Each row is a point on a landscape with many valleys, with its height.
A ball rolls from a point to the lowest of its 2 nearest points, and stops where none of them is lower. Distance is the straight distance between rows; heights are no part of it.
K171: [ -9  -6  46 -15  21   5  35  24  18  12 -12  -4 -24  13  27  44  -7   0
  36 -35   8 -42   5]  (h 473)
K620: [-11 -13  49 -26  -3  11  11  11  23  -5  14 -12 -17  -7   0  19  -6  29
  14 -11   4 -65  -9]  (h 268)
K584: [-21   4   0   0  -4  -2 -45 -18  -4 -34  39 -28  17 -47 -14 -39 -23  16
  -8  14  32  38  -4]  (h 321)
K790: [ 11  -9 -19  26   6 -12  11 -20 -16  24   3  25   7  -7   2 -31 -31  10
 -15  26   5  37  14]  (h 376)
K845: [  4 -37 -28  36 -14 -11  16  -8   3   5 -21  75  11  -3  -6 -14 -24 -16
  -5  22 -14  41  11]  (h 601)
K377: [ 15 -22 -27  19  -9  13   8  42   0  10 -37  62   9  -4  18   5  22 -76
 -30  21 -11  11  24]  (h 536)
K444: [ 19 -37   2   2  -8   2  41  -3  36  -8 -27  35 -23  20  14  43  19 -16
  18  -3 -11 -48   2]  (h 697)
K704: [ 23   0  24  -6  23 -16  26   7 -10   3  -7   1  -6  16  19   3  -5  10
   1  10 -21 -22  -7]  (h 255)
K910: [ 25 -33 -11   3   1   6  13  13   0   3 -22  61  15  22  16   3  18 -56
 -19   8 -10  -5  10]  (h 471)
K94: [ 11  39  -9 -15  19  19 -35 -20 -23 -22   5 -61  11   8 -11   0  12  33
   5  -4  -3  26 -14]  (h 83)
K449: [ 10  -5   6   3  -2 -12   9  -2 -11 -22   6  40 -18  25   1  -7  19 -11
   1   3 -28 -30  -2]  (h 278)
K651: [  7 -16  -1  18  -5  -9  15 -27 -13   3  11  28   7   4  -1 -26  -7  10
 -24  19 -25  -1   8]  (h 283)
K275: [ 13  10  32 -19  10  -8  20  -2  13 -41  -5 -37   3  -5  14   6 -17  17
  10  18  -1 -31   0]  (h 263)
K173: [-19 -25  38 -35 -16  14   0  13  41 -43  22 -15  -1 -34 -26   7  10   2
  18 -11  16 -81 -16]  (h 431)
K453: [  2  11 -14  13 -12  -1  21  -8 -25  25  -6   8   5  -5  33  -7  -2 -19
 -16  15 -24  33  13]  (h 335)
K270: [ 23  19 -34  15  10   2  -1   4  -9  50 -20  -4  20   5  17  -4  -4 -29
 -26  -3  -4  50  40]  (h 432)
K373: [ 12  35  -9 -23  15  31 -62   8  -5 -48  41 -83  23 -19 -35   5  34  12
   4  -6   1  12 -23]  (h 329)
K465: [-18   5  11 -29  21  21 -27  27  12 -69  51 -56  42 -37 -32  -1   5   6
  -3  10   6 -26  -6]  (h 330)
K772: [  7 -21  36 -23 -15 -10  -1 -13  13 -39  25  16  -1  -7 -10 -10  30  14
  15  -3 -14 -66 -20]  (h 477)
K174: [ 12  14 -35  24  37  -6   7  -8  -9  28 -12 -12  18  12  11 -10   2   9
  -8   0  -3  28  21]  (h 383)
K547: [  8 -29  18 -15 -44  -9  14  16  32  16 -39  57 -41  28 -13  47  42  -9
  15 -35   3 -72  -7]  (h 588)
K236: [-11  34  15 -35  13  -4  -3   9   3  19  -8 -41 -17  28  33   7   3   9
  20  -6  -5 -13   0]  (h 121)
K733: [-19  20  35 -25  14   8  24  21  17  16   8 -35 -30   9  10  31 -23  27
  45 -29   8 -39  12]  (h 451)
K645: [ 15 -15 -16  18 -26  11  16   9 -23  16 -15  35   9   9  27  14 -16 -25
 -42  -2 -16  28   3]  (h 395)
K534: [ 17  18 -12  -8  -1  -3  27   6  -8  35 -24   8   7   3  43  12  17 -30
 -26  -3 -18   9  12]  (h 274)
K989: [-18 -41 -24  30 -56  -1  10  20  -8  36 -25  73  12 -20   0  -6  -4 -60
 -22   4  19  47   3]  (h 746)
K671: [ 29  27 -12  18  29  32 -39 -36 -14  -4   2 -29  -3  12 -13 -13  -1  28
   9   7  28  74  -8]  (h 307)
K11: [-27   1 -18  23  -7  17 -29 -25 -29  32  11 -33  -7   9  -6 -13 -28  32
  -6  -2  35  74  -2]  (h 487)
K345: [-30  23  42 -30  12  18  -4  17  27 -15  22 -51 -13  -8 -15  22 -21  25
  32 -29  32 -35   9]  (h 430)
K538: [ -6  32 -10  -6  18   4  -2 -29   4 -10   1 -38   7 -13   1  -3   1  21
  14  20 -19   1  -8]  (h 281)
K116: [-34   5 -13  12 -16 -20 -31 -21  -9 -18  31 -23  -6 -35 -24 -44 -45  30
  -8  10  51  49 -14]  (h 381)
K611: [ -2  -9   0  23  10  -4  19  27 -16   5 -33  28   1  16  31   6   3 -44
 -19  10  -4  -5  15]  (h 416)
K587: [  4  41  -8 -22  17   4 -25  -3 -11  27 -14 -50  -6  33  15  23  21  12
  26 -20 -14   3   6]  (h 10)
K719: [-10  -3 -11   3   8 -19  34 -25   9 -18   3  -1  14  13   5   9 -10   1
  14   1 -23 -20   1]  (h 386)
K91: [  2 -20  22   2  11 -27   5 -16   6 -46   9   8 -13 -12  14 -11   3  13
  -4  16 -15 -31 -16]  (h 422)
K99: [-18   1  -1 -12  16 -28   0 -34  -3 -15  22 -16  14  -8  -9   0  -7  15
   9   3 -21   5  -6]  (h 344)
K686: [ -7 -30  45 -20 -22 -14  14   2  13  -3  -4  23 -41   8 -12  22   1  17
  21 -17 -14 -73 -13]  (h 355)
K205: [ -1 -17  17 -12 -27  -1  29  18  20  31 -41  49 -34   9  18  29  18 -24
  15 -32   0 -49   4]  (h 542)
K212: [ 14  28  25 -28   9  12  -5   3   5  -4  32 -36  11   0   0  19  -2  34
   9 -15 -19 -31   4]  (h 102)
K627: [ 17  34 -24   2  23  23  13  50   8  33 -33   0  16  -4  21  23  13 -47
 -31 -12 -13  24  19]  (h 78)
K67: [  7  34 -27  -5  14  28  -4  38  -8  43 -16 -20   2  21  30  28  17 -35
  -6 -21 -22  30  30]  (h 187)
K160: [  9 -21 -27  21  -1  -3   6   3   8  26 -17  54  11  -7   1 -21 -18 -52
 -20  14 -19  35  24]  (h 535)
K452: [ -4   0   8   8   1   7  16  12  -4  17 -26  21 -13  17  37  13   8 -37
   4  -6 -24 -38  18]  (h 375)
K817: [  2  59  -7 -19  13  33 -23  -6 -20 -16  10 -74  -9  33 -25   5  10  44
  20  -7  -6   0  -8]  (h 202)
K119: [ 10 -19  32 -17 -28  -9  16  -7  18 -17 -25  58 -21  42  -8  35  25 -17
  11 -15 -25 -46 -26]  (h 659)
K15: [ 13 -14  30 -20 -23   1  17   0  24 -26 -15  24 -22   0  -4   1   1   9
  21   8 -23 -67 -14]  (h 420)
K844: [ -7  -2   5 -27   8 -17   8   1   9 -32  10 -17 -11  -1  13 -11  15  21
  -9   6  -1 -45  -4]  (h 351)
K666: [  9  32  -1 -19  12  -4  17  13  -2  31 -19 -14   2  17  38  27   9  -9
   7 -16 -19 -10   2]  (h 199)
K354: [  9   1 -19  21   2   9  10  19  -9  33 -14  37  28 -14  22 -13 -12 -50
 -37   3   6  43  37]  (h 483)
K368: [ 14  -1 -10   6  32 -25  12  -5 -16  10   5 -20   4   9  25  -2   0  18
  -7  12  -8   7   7]  (h 327)
K805: [-28  -5  39 -18  -3  -3  26  19   7  11 -28  29 -28  14  15  25   3  -6
  22 -33  22 -51  -5]  (h 501)
K2: [-15 -22   4  20  -8  -4  -4 -30 -21 -22  21   7  22 -19 -22 -52 -18  21
   1  29  20  12   1]  (h 488)
K537: [  9 -36 -13  34 -18 -41   6 -14   8   0 -21  47 -21  -1   3 -19  -7  -7
 -19  22 -12  31 -11]  (h 663)
K530: [ -5   9 -14  20  -5  15 -53 -27 -14  11  21 -46  -1 -16 -35 -28 -28  44
  -7   6  51  79   2]  (h 455)
K639: [ -6  23  -7  -1  11   9 -25 -33 -23 -18  11 -45  13 -17 -10 -23 -11  41
   7  12   8  31  -5]  (h 193)
K37: [ -1 -21   0  27 -18 -41  -4 -24   2  -7   4  28  -5 -20 -10 -36  -9  11
  -3  38  -9  35 -11]  (h 706)
K668: [ 11  -4  35 -13  21  10  30   1   1   2  12 -26   1  14   4  24  -3  13
  18  -9 -19 -49  -4]  (h 184)
K247: [  0 -29  12   3  -2 -15  -2 -22  14 -60   5   7  13 -31 -11 -38  -5  17
 -14  29  -3 -21 -25]  (h 397)
K759: [  9 -46   7   6 -18 -10  -3 -33   6 -36  -9  42  -9  22 -36 -10  34   2
  -3  28 -17 -25 -28]  (h 543)
K885: [ 13 -27 -17  -1  -8   4  33  44  23  17 -26  57  -5  17  17  19  33 -48
 -22 -13 -11 -25  12]  (h 525)
K448: [-14 -34 -16  36 -28 -12   1  26  -7  54  -3  66  -7 -17   3 -27 -26 -20
 -22   1  52  65   4]  (h 624)
K812: [  5 -21  -3  28 -17 -17  27  -8 -20  13  -6  52  -8  17   2  -6   2 -23
 -10  11 -29 -10  12]  (h 173)
K623: [ 11  17 -34  28  13  -8  -3 -10 -26  30  -7 -19   2  -5   3 -15  -7  23
 -24   7  17  65   9]  (h 439)
K267: [-28 -26  -8  38 -19  -5   5  20 -16  50   5  22 -18 -11   7 -17 -30   0
  11   7  47  60  -3]  (h 554)
K871: [  7  35   4 -24  13  13 -35   3  26 -30  34 -48  14  -1  -5  -4  -4  39
   8 -12 -10  -9  -5]  (h 215)
K223: [-13   0   2  -7  13  -8  -9 -13  -4 -60  12 -27  26 -27 -17 -19 -11   6
  -4  17   3 -20 -13]  (h 320)
K964: [-11 -22 -35  37 -12  -3  11  23   0  53 -15  48   8 -30   5 -18 -20 -54
 -21  13  28  57   0]  (h 690)
K619: [-19   2 -24  30 -25  -1  -6 -12 -16  49  -1  -3 -16  -5  -3 -26 -37  13
  -1  -3  46  80   4]  (h 517)
K653: [  6 -51  -3  10 -26  -7   0 -38   0  -3 -12  69  -3  23 -13  -2  18 -14
 -14  10 -10   3 -23]  (h 595)
K172: [  8 -41  38 -18 -41 -28   8 -14  32  -9 -21  44 -24  21 -19  37  48   6
  15 -26  -7 -64 -30]  (h 631)
K328: [-29 -13  59 -38  -6  -7  -6  31  29 -19  21 -26 -26 -39 -21  18 -14  20
  17 -20  23 -77 -22]  (h 362)
K156: [-10  -7  28 -14 -23   0 -10   3  11 -65  27  -3  16 -39 -17 -10  18  -3
  -7  10 -11 -66 -21]  (h 516)
K162: [  4  -4  10 -21  11  12  35  44  20  47 -10  17 -15  37  18  34   2 -27
   4  -8 -19 -21  36]  (h 600)
K613: [  4  23 -36  21  12   3  -4   1 -24  61 -13 -21  -3  -1 -15   1  -7  14
 -16  -8  49  90   8]  (h 482)
K938: [ -3 -18 -14  22 -24   9  13  -1 -21  15 -20  69   8  -2  23   2   9 -51
 -37   5 -25  27 -14]  (h 450)
K418: [  0  35  -4 -22  21  15 -17  -1   9   1   0 -74 -10  18 -12  26   5  27
  31 -25  -3 -22  -8]  (h 140)
K369: [ 19  31 -42  26   1  20 -40 -33 -22  22   9 -25   3  11 -25  -7   6  35
   0 -12  27  87  -1]  (h 369)
K894: [-24 -16  22 -43   4 -10 -18  12  13 -61  32 -21  30 -44 -10 -14  11 -15
   7  17   4 -59 -11]  (h 541)
K861: [-14 -11  -4  27  -4 -19  -1 -22  -7  22  17  -2   7 -13 -25 -40 -27  23
  -5  19  24  43  10]  (h 440)
K429: [ -3  39 -26  -4  17  14 -24  -9  -2  30  -4 -19   2  32  32   2  10  -8
  16 -15 -41  15  24]  (h 117)
K219: [ 22 -31  -1  -3 -15  -7  41 -17   2  -8 -23  54  -7  30   3  32  28 -30
 -12 -14 -18 -29  -7]  (h 679)
K734: [-20  14  24 -20  19  13   0  14   6 -54  29 -48  15 -20 -23   2  -3  21
  17   5   5 -54  -3]  (h 372)
K432: [-18  27  18 -32  13  10 -14  16  27 -30  41 -61  -3 -19 -20  18  -7  17
  33 -25   6 -64 -14]  (h 405)
K558: [  5  -8 -23  31   7 -13  14  10 -30  48 -15  12  -1  -1   4 -24 -13  -7
 -28  15  23  67  15]  (h 454)
K661: [ 12  44 -25   8  14  16 -39 -19 -24   1  -7 -37  -1  32 -21  -9  -1  14
  20  -3  -3  50  -3]  (h 220)
K420: [ 11  36 -17  12  31  22 -11   0  -2  25  -9 -27   1  23  26  22   5 -24
   1   1  -7  15  37]  (h 166)
K703: [ -3 -10  12  -2 -13  -7  27  20   0   0  -9  34 -12  32  25   7  24 -13
  10  -8 -35 -60  -4]  (h 339)
K85: [-29   8  -7  37  -5 -12 -12 -16 -10  12  27 -11 -21 -27 -21 -20 -55  46
   3  12  45  64 -25]  (h 438)
K630: [ -5  12   4 -21  17   2  40  39  18  43 -24  25 -14   9  21  41  -1 -31
   4 -37 -15 -47   8]  (h 617)
K678: [ 22  22 -14 -10  14   7 -72 -16  -8 -41  41 -69  25 -34 -37  -8  12  23
 -12  -7  10  41 -10]  (h 366)
K371: [ 10  20 -27  12  -3  25 -57 -33 -26  -4  25 -48   5  -4 -50 -19   1  44
  12 -15  35  68  -5]  (h 421)
K457: [-12  16 -10   3   9  -1 -22 -13 -16 -52  20 -42  42 -36 -13 -37 -24  19
   4  25  19  15  -7]  (h 267)
K405: [  9 -36   0  14 -15 -29   0 -38   4 -52   0  42   8  -5 -20 -21   7   9
   3  24   0 -10 -25]  (h 480)
K168: [ 13   3 -11 -20  -1   7  26  60  15  24 -26  19   6  17  26  16  23 -47
 -12  -2 -17 -14  33]  (h 572)
K523: [ -2  40   6 -34   8  19 -52  18   8 -44  50 -63  42 -30 -20   0   8  15
   4  -1  -3 -10   0]  (h 290)

Where does a ball stop that starts at each point below?
K989 => K94
K219 => K523
K444 => K523
K964 => K94
K938 => K587

Call two points neighbours if one is among the 2 nearest of the other. Go from one point of each pair to the other, from neighbour to neighbour, staying as low as possible. Name the highest point that can't be avoided.
K247 and K812 => K861
K587 and K627 => K67
K94 and K627 => K817
